Each row is a point on a tangle of strands that fork and nearly touch. The rows are in no order.
Two points are linked if the straight distance between their rows is under 68.4. Some points are linked to none.
mivor: [-26   0  10   9  14  -5 -46 -14  -3  10   0   4 -20  14 -11 -14  12  -3
  21   2  17 -13 -32   0 -10   9]
ped: [  6  16  17   8  11   1  -4   1   6   8   8   3   3  -7   9   4  18   9
  20   6  -2   7  -6 -11  -6   0]
tuki: [-33  13   5  16 -12  -3   8  -2 -15 -20   4 -12   9  -2   6  -4 -21 -23
  10  -2   4  -2  18 -12  -8 -16]
Fulap: [  7 -20  -2  10  36  30   3  -8   6   8  23  -8 -10  21  -8  -6   4 -20
  35  -2   7  24 -33  12   2  26]
pusaz: [  8 -18   1  -8  13  11   7 -24  13 -32   5  -1   0  14  -2  26 -10  -5
  20   6  -5  21 -11   7 -24   6]
gak: [  9 -11  12   3 -15   7   4 -19   0 -15  10  -3  -4   3  -6  17 -24   5
  -2  12  16   6  12  18  10 -12]
zak: [ -7 -21 -46 -18  -2  11  -6  -8 -17  13 -19  26 -30 -17  -4  -6   2 -10
  -6 -15  12 -20  -5 -15 -33   8]
Mitif: [ -2 -18 -27  -9 -29  -4 -21 -21  -3  -8  -4  18 -15  -7 -18 -11 -23   5
 -24   8  18  -3   1  -4  -3 -16]
zogir: [  7   4  13  14  15   8   0  17  14  28  -1 -23  20   1   7 -10   5  -7
   3   5  22  -5 -11  16  40   6]
nedeb: [-12  10 -12  18 -16 -34   5  12  14 -21 -11 -19  25   0  -6  31  -7  -4
   4   8 -17 -19  16  -3  -9 -24]
zafe: [ 35   7 -10  -9   5 -14  10  27   2   4   5   6 -13  -5   6 -11  -1   2
 -16   9 -21 -10   5 -31   1  29]
Foril: [-37   5 -16  19  -3   4  -6  -2 -10  -2 -13  -7  -6 -17  -8   4 -20 -24
  17   5  14 -23  -6  -4  -9 -15]
bamu: [-33  -2 -15 -23 -11   0 -27 -13 -13  12  -9  17  -9  -6   8 -23  27  21
 -22  -6  -9  -2  25   3 -23 -26]
lopos: [ 10   5   9  28  34  32  10  18  16   5  18 -11  16  -9  12  -2  -2 -21
  22 -12  -3  24  -5   5  15   1]
sori: [ 29 -34  -8 -24  19  21  30  -7  -5  15   0  -6 -32  10   3  -5  -1   1
   9   6  -1  -4  14  -2   7  40]
gazi: [ 14 -15 -11 -25  -4   4  30  -8 -19   2  -7   4 -39   1 -16 -12  -9   0
  -7  -4   4 -25  17 -17   2  30]
Vir: [ 11   8   9  -1   5  -9   7  26  12  -3  -4 -19  26 -29  35  25   2  17
 -21  -5   3  -2   4  11  22 -16]
nebo: [  0  -7  27  -2 -20 -18  14  26 -11  -7  -8   2  40  -4   7  18  -7  -7
 -18  -1 -36  -5  -6  33  10  10]
napog: [  8  16  15   1  -2  -2  33   9   0  -1  -4 -19   0 -35  28  23   2  15
 -16  -9   4   2  27  -8  18  -7]
Zopu: [  9  -9 -28 -29 -17  -4   0  -3 -23   5 -18  28 -15 -30  -8   0   2  -7
 -22 -22 -16 -10  -3  -8 -15   1]
didif: [ 20  15  -2  -9   6   4  20   5 -11  12  -5  14 -33   4 -10 -13   6  -4
   6  -1  -2 -15   4 -47  -4  31]
nunu: [ -3  -4  -2  -3  -1 -11 -16  10  -9 -13  13  -8  23   3  24 -19  -8  -6
 -18   0 -16   0  23  18   8   1]
Mopul: [ 22  -1  -1 -37 -11  21  33 -30 -19  -2  13  20 -15  10 -19  -6  13  14
   2 -17   5  14  -2  -6  -3  20]
Nere: [ 15 -21  19 -11 -15   6  26 -12   8 -23  13   1   8  21  -1  20 -10  13
   2   8 -20  19  16  35   5  -8]
Padet: [ 37  -3   8 -24  -6  17  29  -3  -8  18  13  21  -9  -8  -5 -14  19   7
 -13 -10  -2  20   4   0  14  15]
bodel: [-20   6  -1   8 -20  -8   0   5 -24 -35  15  -4  14   7  24 -16 -25 -23
 -17 -10 -10   8  31  11   4 -11]
rukul: [ 11  -2  21  -2 -11   5  40  -2   7  11 -14  12   7   5 -19  19  -1  -7
  11  10 -11   0 -24   6   0  25]
pil: [ -1  -6 -12   2  -8 -33 -25  -8  18 -11  -1 -10  29  -1 -10  16 -11  -8
  10  29  -5 -15  10  -1   1 -10]
seko: [ -1 -13   3  -9 -28 -17  14   2  -8 -16 -16   3   7 -24  -7  39 -10  13
 -24 -15 -23 -10  12  14  -5 -15]
kisut: [  3  18  37  27   7   6  16  -3  26 -12   0 -27   6   6   4  32  -8  15
   1  -1   0  17  -4  -2  -1  -8]
rivi: [ 20  32  26  22   6  -6   9  16  44   7 -10 -23  21   5  -1  26   3  20
 -12  -6  19   7 -18   1  17 -12]
Nuf: [ 17  38  25  17  17  -8  18  -2  26   3   4  -1   7   9  -4  26  26  -1
  19   2 -17  10   4 -35  -4  -2]
gogop: [-20   7  -1  -3  -2  -9   5   9 -22  11 -12  15 -13  -8  -4  -4   7  -1
  10  -8  -7 -15 -24 -17 -27  21]
Pafit: [ 34   5 -17 -10  14 -18 -24  18  14  18  10  11  -1   3   9 -22  20   9
  -9  11 -11   2   2 -18  12  20]
mesu: [ 12 -29  -6 -10  13  10   2 -14   6   8   8  -2 -14   5   3 -10 -11 -18
  23  15   8   9 -12   5  11  34]
zipev: [ 13  -6  -4  24  36  27   1  31  17   9  31  -4  13   8 -11 -28  -6 -11
   3  -6   1  24  -5  22  31   3]
Tota: [ 15  20  -7   6 -18 -17   1   3   4 -11  -7  18   2  -1 -12   6   0  17
  -7  -1  -9   5  -9 -32 -32  -4]
rizus: [  8   5  18  10  -6  12  40   8  -3  -8  19 -17   1   3  28  12   0  -4
  -7   2  -4  14  36   6  22  -8]
Dolov: [  1  -7   3  -4  11  16 -18  15  -4  15  11  -1  -2  18   8 -46  -1   8
 -19   1   7  10  -9  16   6  20]
Kem: [-19 -20  -6  -8   3   8 -16 -33   1 -18   0   1  -4  -4 -12  22  -6  -9
  29   2   7   3 -13   6 -29  -4]
libug: [ 14 -23  17  -5  14  15  10 -29  10 -28  21  -4  -4  27  -9  18  -2   3
  21   7 -10  41  -1  37  -5  -2]
rovo: [-25   6 -25 -11 -16  -2 -29   8 -15  29 -30  27 -21  -5   4 -36  16 -18
 -28   2   4 -10  11 -29  -3  -4]
bod: [-13  24 -24  22  -4 -17 -12  21  21  10 -29   4 -10 -30  -3  24  10  15
   8 -10   7 -19 -22 -26 -10 -23]
sida: [-14  -4   3   5  16   8 -27 -35  -8   3  21  -8 -24  13  -4 -16   6  -5
  19   6  14  -3   5  -5  -2   6]
duvi: [  2 -17  -6 -39 -18   7  20 -20 -34  -3  -7  17  -7 -32   7  16   9   3
 -10 -19  -7   3   7  14 -10  -1]
gumud: [ -2  18 -13  -4  -3 -25   8  13  17  14 -21   2 -16 -19 -11  27  10   4
   3   4 -10 -27  11 -30   1  -6]
Rolub: [ -8  -7  -6 -17  -6   6 -21  -2 -27   3   0   5   0  -4  18 -31  11   3
 -38  -7 -13   2  24   3 -14  -5]
Ret: [-10   2 -21   3   2 -10 -32  12   5 -15  -6   4  21 -32  22   6 -12   5
  -1  -8   9  -2  -9   3 -20 -19]
Lati: [  5  -2  13 -21 -13  26  37 -29 -18 -14  13   8 -12   7  -8  16  10  19
   8 -16  12  27  -5   5 -20   0]
nokef: [ -6   4 -14   3 -30   5  -7 -24  -3  17  -8  20 -28 -17 -31  -2  -4  17
  -4   7  20 -14   6 -11  -2 -28]
Togab: [ -3  14  -8  13 -29   0  22 -12 -16 -24   4  16  -2  -8 -17   9  -8   6
  -6 -12 -18  -4   6 -19 -33 -18]
gena: [-15  -7  29   7  14  14  -4   8   6   7   3 -22  34  -2  21  11   0 -13
  12   6   4   0   0  30  29 -11]
fosu: [ 12  -7  -2  -9  -3   6  20 -20   2  -7   6  -2 -25  -7  -9  10 -10   7
   4   6   2  -8  24 -15  -4  -3]
seger: [  4  11   5   9  15  23  15   4  -8 -10  30  -9   7  -3  22 -15   2 -27
   9  -5  -8  23  21  -2  18  -1]
Togum: [  5  26 -15  17  -9 -39   6  23  21  -3 -19 -18   7   1 -13  18  13   8
  -4  12 -10 -24  19 -35  -1 -11]
Tive: [  0 -16  -6 -10 -10  23   8 -21 -28   0   3   4 -27  29  -4 -44 -10  -1
  -8   7  23   9   2  -2   3  25]
buvu: [ 15   7  23  10   2 -18   6  29  15   9  -8 -10  43   9  -1  15  -6  -8
   1  11 -26   0 -23  11  12  11]
Pili: [ -5  -2   4   5   9  -5 -28  13  -2  25  -6  -7  14   5  11 -26  -2 -11
   1  16  12 -14 -17   4  22  17]
kam: [  4 -11  15 -10 -11 -15  15   3   7 -17   0  -3  19   7   9  29  -4  16
 -15   2 -32  -6   7  26   3   3]
mepaf: [ 20 -21   5   5  22  11   8  26  13  -3  24  -4  20  23  -4 -18 -19   2
  -4   4 -20  15   9  43  34   2]
Maf: [ -6   3  40  12   6  26  44 -13   6  18  -9  -4  -7  16 -19  12   5  -2
  23   0  -4  12 -25  15   5  13]
bafis: [ -4  12 -10  20  18 -37 -35  26  12  13  -7   9 -11   5  -4   1  15  -2
  24   6   2 -21 -34 -29  -8  23]
bopa: [-18   6   1  -5 -15  16  20 -24 -14 -17  -6  11 -21  -1 -23   9   4  19
  13 -13   5  11 -10  -6 -46 -11]
vadi: [-11  19  -1 -20   2  -9 -21 -14  -4  12   4  21   7 -13   3  -8  34  16
   5   6  -9   2   5  -6 -17 -20]
notun: [-21   6  27  19  26   4 -28 -11   7  -1   4 -18  -8   6   0   1   6  11
  22  -9  16  -5 -38  12  -1   0]
Koniv: [ -2 -10  12  -5 -14  27  17 -13 -17  -3  19   0  -6  30  -6 -27 -17 -20
   9   4   8  25  10  13  16  11]
rame: [-12  19  -6  14 -18 -20 -21  14   2  -6  -4 -13  21  -9  11  -4 -18  17
 -30  -8  26 -19  10   4  17 -37]
sel: [ 11 -18   5 -15 -12  12   2   0 -22   9  -1   7 -11   5   7 -31 -15  10
 -30  -1  10   5 -11  19  16  27]
kifak: [-20  11 -19  18   1 -14 -26  10 -13  21 -14   8 -19  -5   9 -26   0 -29
   0   8  19 -20   2 -32  -1   3]
Monon: [ -9 -19  16  -3   4  13 -14 -23   8 -17   7  -7  15   9   5  22 -16 -13
  26  15   9  12   0  30  24 -20]
sopev: [ -9 -13 -27 -19 -11  -2 -32 -18  -6  -4 -12  26 -22  16 -20 -29  -5  10
 -26   4   8  -1   1 -18 -30   0]
Bima: [ -7   4  32  21  31  26  -1  -9  15 -20  13 -22  -3  13   7  21  -3  16
  20 -13   4  14 -22  14 -14  -3]
Neno: [ -9 -24 -31 -27   1  12 -20 -34 -14  -1   2  15  -9 -10  -4  -4   6 -17
  11   0  17   7  -2  -7 -28  -1]
memu: [-10 -17  23   8  17  36  24  -9  -2  12  10  -9 -13  26 -23  -7  13   6
  28  -7  16  18 -32  28  -1  29]
miv: [ 12  12  -9  21  15 -26 -21   0  27  11  -9  -2  -6   2 -11  20   9  -7
  18  18  11 -19 -20 -30  18  10]
luvaf: [-15 -10 -31 -16 -16  10 -19  -2 -15   4 -20  20 -37  16 -16 -37   8  -8
 -34  -4 -11 -18  21 -29 -28  -5]
mituk: [  3   9   5  15  18 -22 -16  -6  29  -7  -3 -20  15   6 -17  28   0 -13
  24  19 -10  -9  -7 -14   2   2]
bes: [-31  13 -38  27 -19  -3 -24  11  -3   6 -16   3 -19   2 -11 -19  -8 -11
   5  -3   7 -28  -2 -25 -16 -25]
Gof: [ 10   2 -11  -1  10 -32 -32  19  11  14 -19  18  -5 -10   6  -8   9  20
  -5   4   5 -12 -21 -13  -5  14]
tad: [-26  12   3  -2   7 -21 -30  11  -7  -1   1 -20  38  -4  22 -17   8 -12
 -10  -1  -3 -18  24   6  -2 -14]
kud: [ -1  33  -6  16  -2 -36  -4  20  11  -4  -2 -29  14   0   4  -5   3  14
 -20  -1  13 -16  19 -10  12 -19]
fotos: [ 24  20   9   8  13 -17   9  28  28   3   4 -21  39  10  16  20   7  10
 -11   4   1   7  -2  22  24 -11]
Nagi: [-11  19  -7  -7  15 -26 -28  28   4  21 -15 -20  26 -17  26  -7  30   3
   2   0  11 -10   8   0  12  -5]
Babi: [  4 -22  17   6   0  23  16  20   0  -1  25   8  26  29  -2 -20 -28 -17
   6   0  -6  31  -1  50  40 -12]
dop: [-14  -6 -14   0 -22  -8  -8  -3  -8 -13 -14  14  13 -26   3  17 -12  11
 -15 -16  -4  -7  -1  15 -11 -32]
nefu: [ 28 -16   4 -22  -6  11  29  -5 -22  -4  12   8   2 -14  16   4  10  -2
 -18 -18 -15  21  10  18  13   8]

Follow the links from the first point to the second, and from the first to the third. Name the last point that the two ways share.
nebo / sel / Pafit | gak
gumud / gena / Kem | gak
zogir / notun / mepaf | fotos
sori / nefu / sida | Nere

A fork is a point with three links. Follow the links from the first point to the second and name the forks in between, in order.
Dolov / sori | gak, gazi
mituk / Maf | gazi
kud / Koniv | Togum, gazi, gak
Lati / sel | Nere, gak
Rolub / luvaf | nunu
fotos / rame | kam, Nere, gak, gazi, Togum
sel / Mopul | gak, Nere
dop / Mopul | kam, Nere
seger / pil | fotos, kam, Nere, gak, gazi
gak / Mopul | Nere

Name the points in between on the shortest way along the links from the first point to the second, in order.
miv / Babi | bafis, Gof, Pafit, zafe, didif, gazi, fosu, gak, Nere, kam, nebo, buvu, fotos, Vir, napog, rizus, seger, lopos, zipev, mepaf
nunu / Mitif | bodel, tuki, Foril, bes, kifak, rovo, luvaf, sopev
Pili / Fulap | zogir, gena, Monon, gak, fosu, gazi, sori, mesu
mivor / duvi | notun, Bima, kisut, rivi, fotos, buvu, nebo, kam, Nere, libug, pusaz, Kem, Neno, zak, Zopu
Kem / bopa | Neno, zak, Zopu, duvi, nefu, Padet, Mopul, Lati
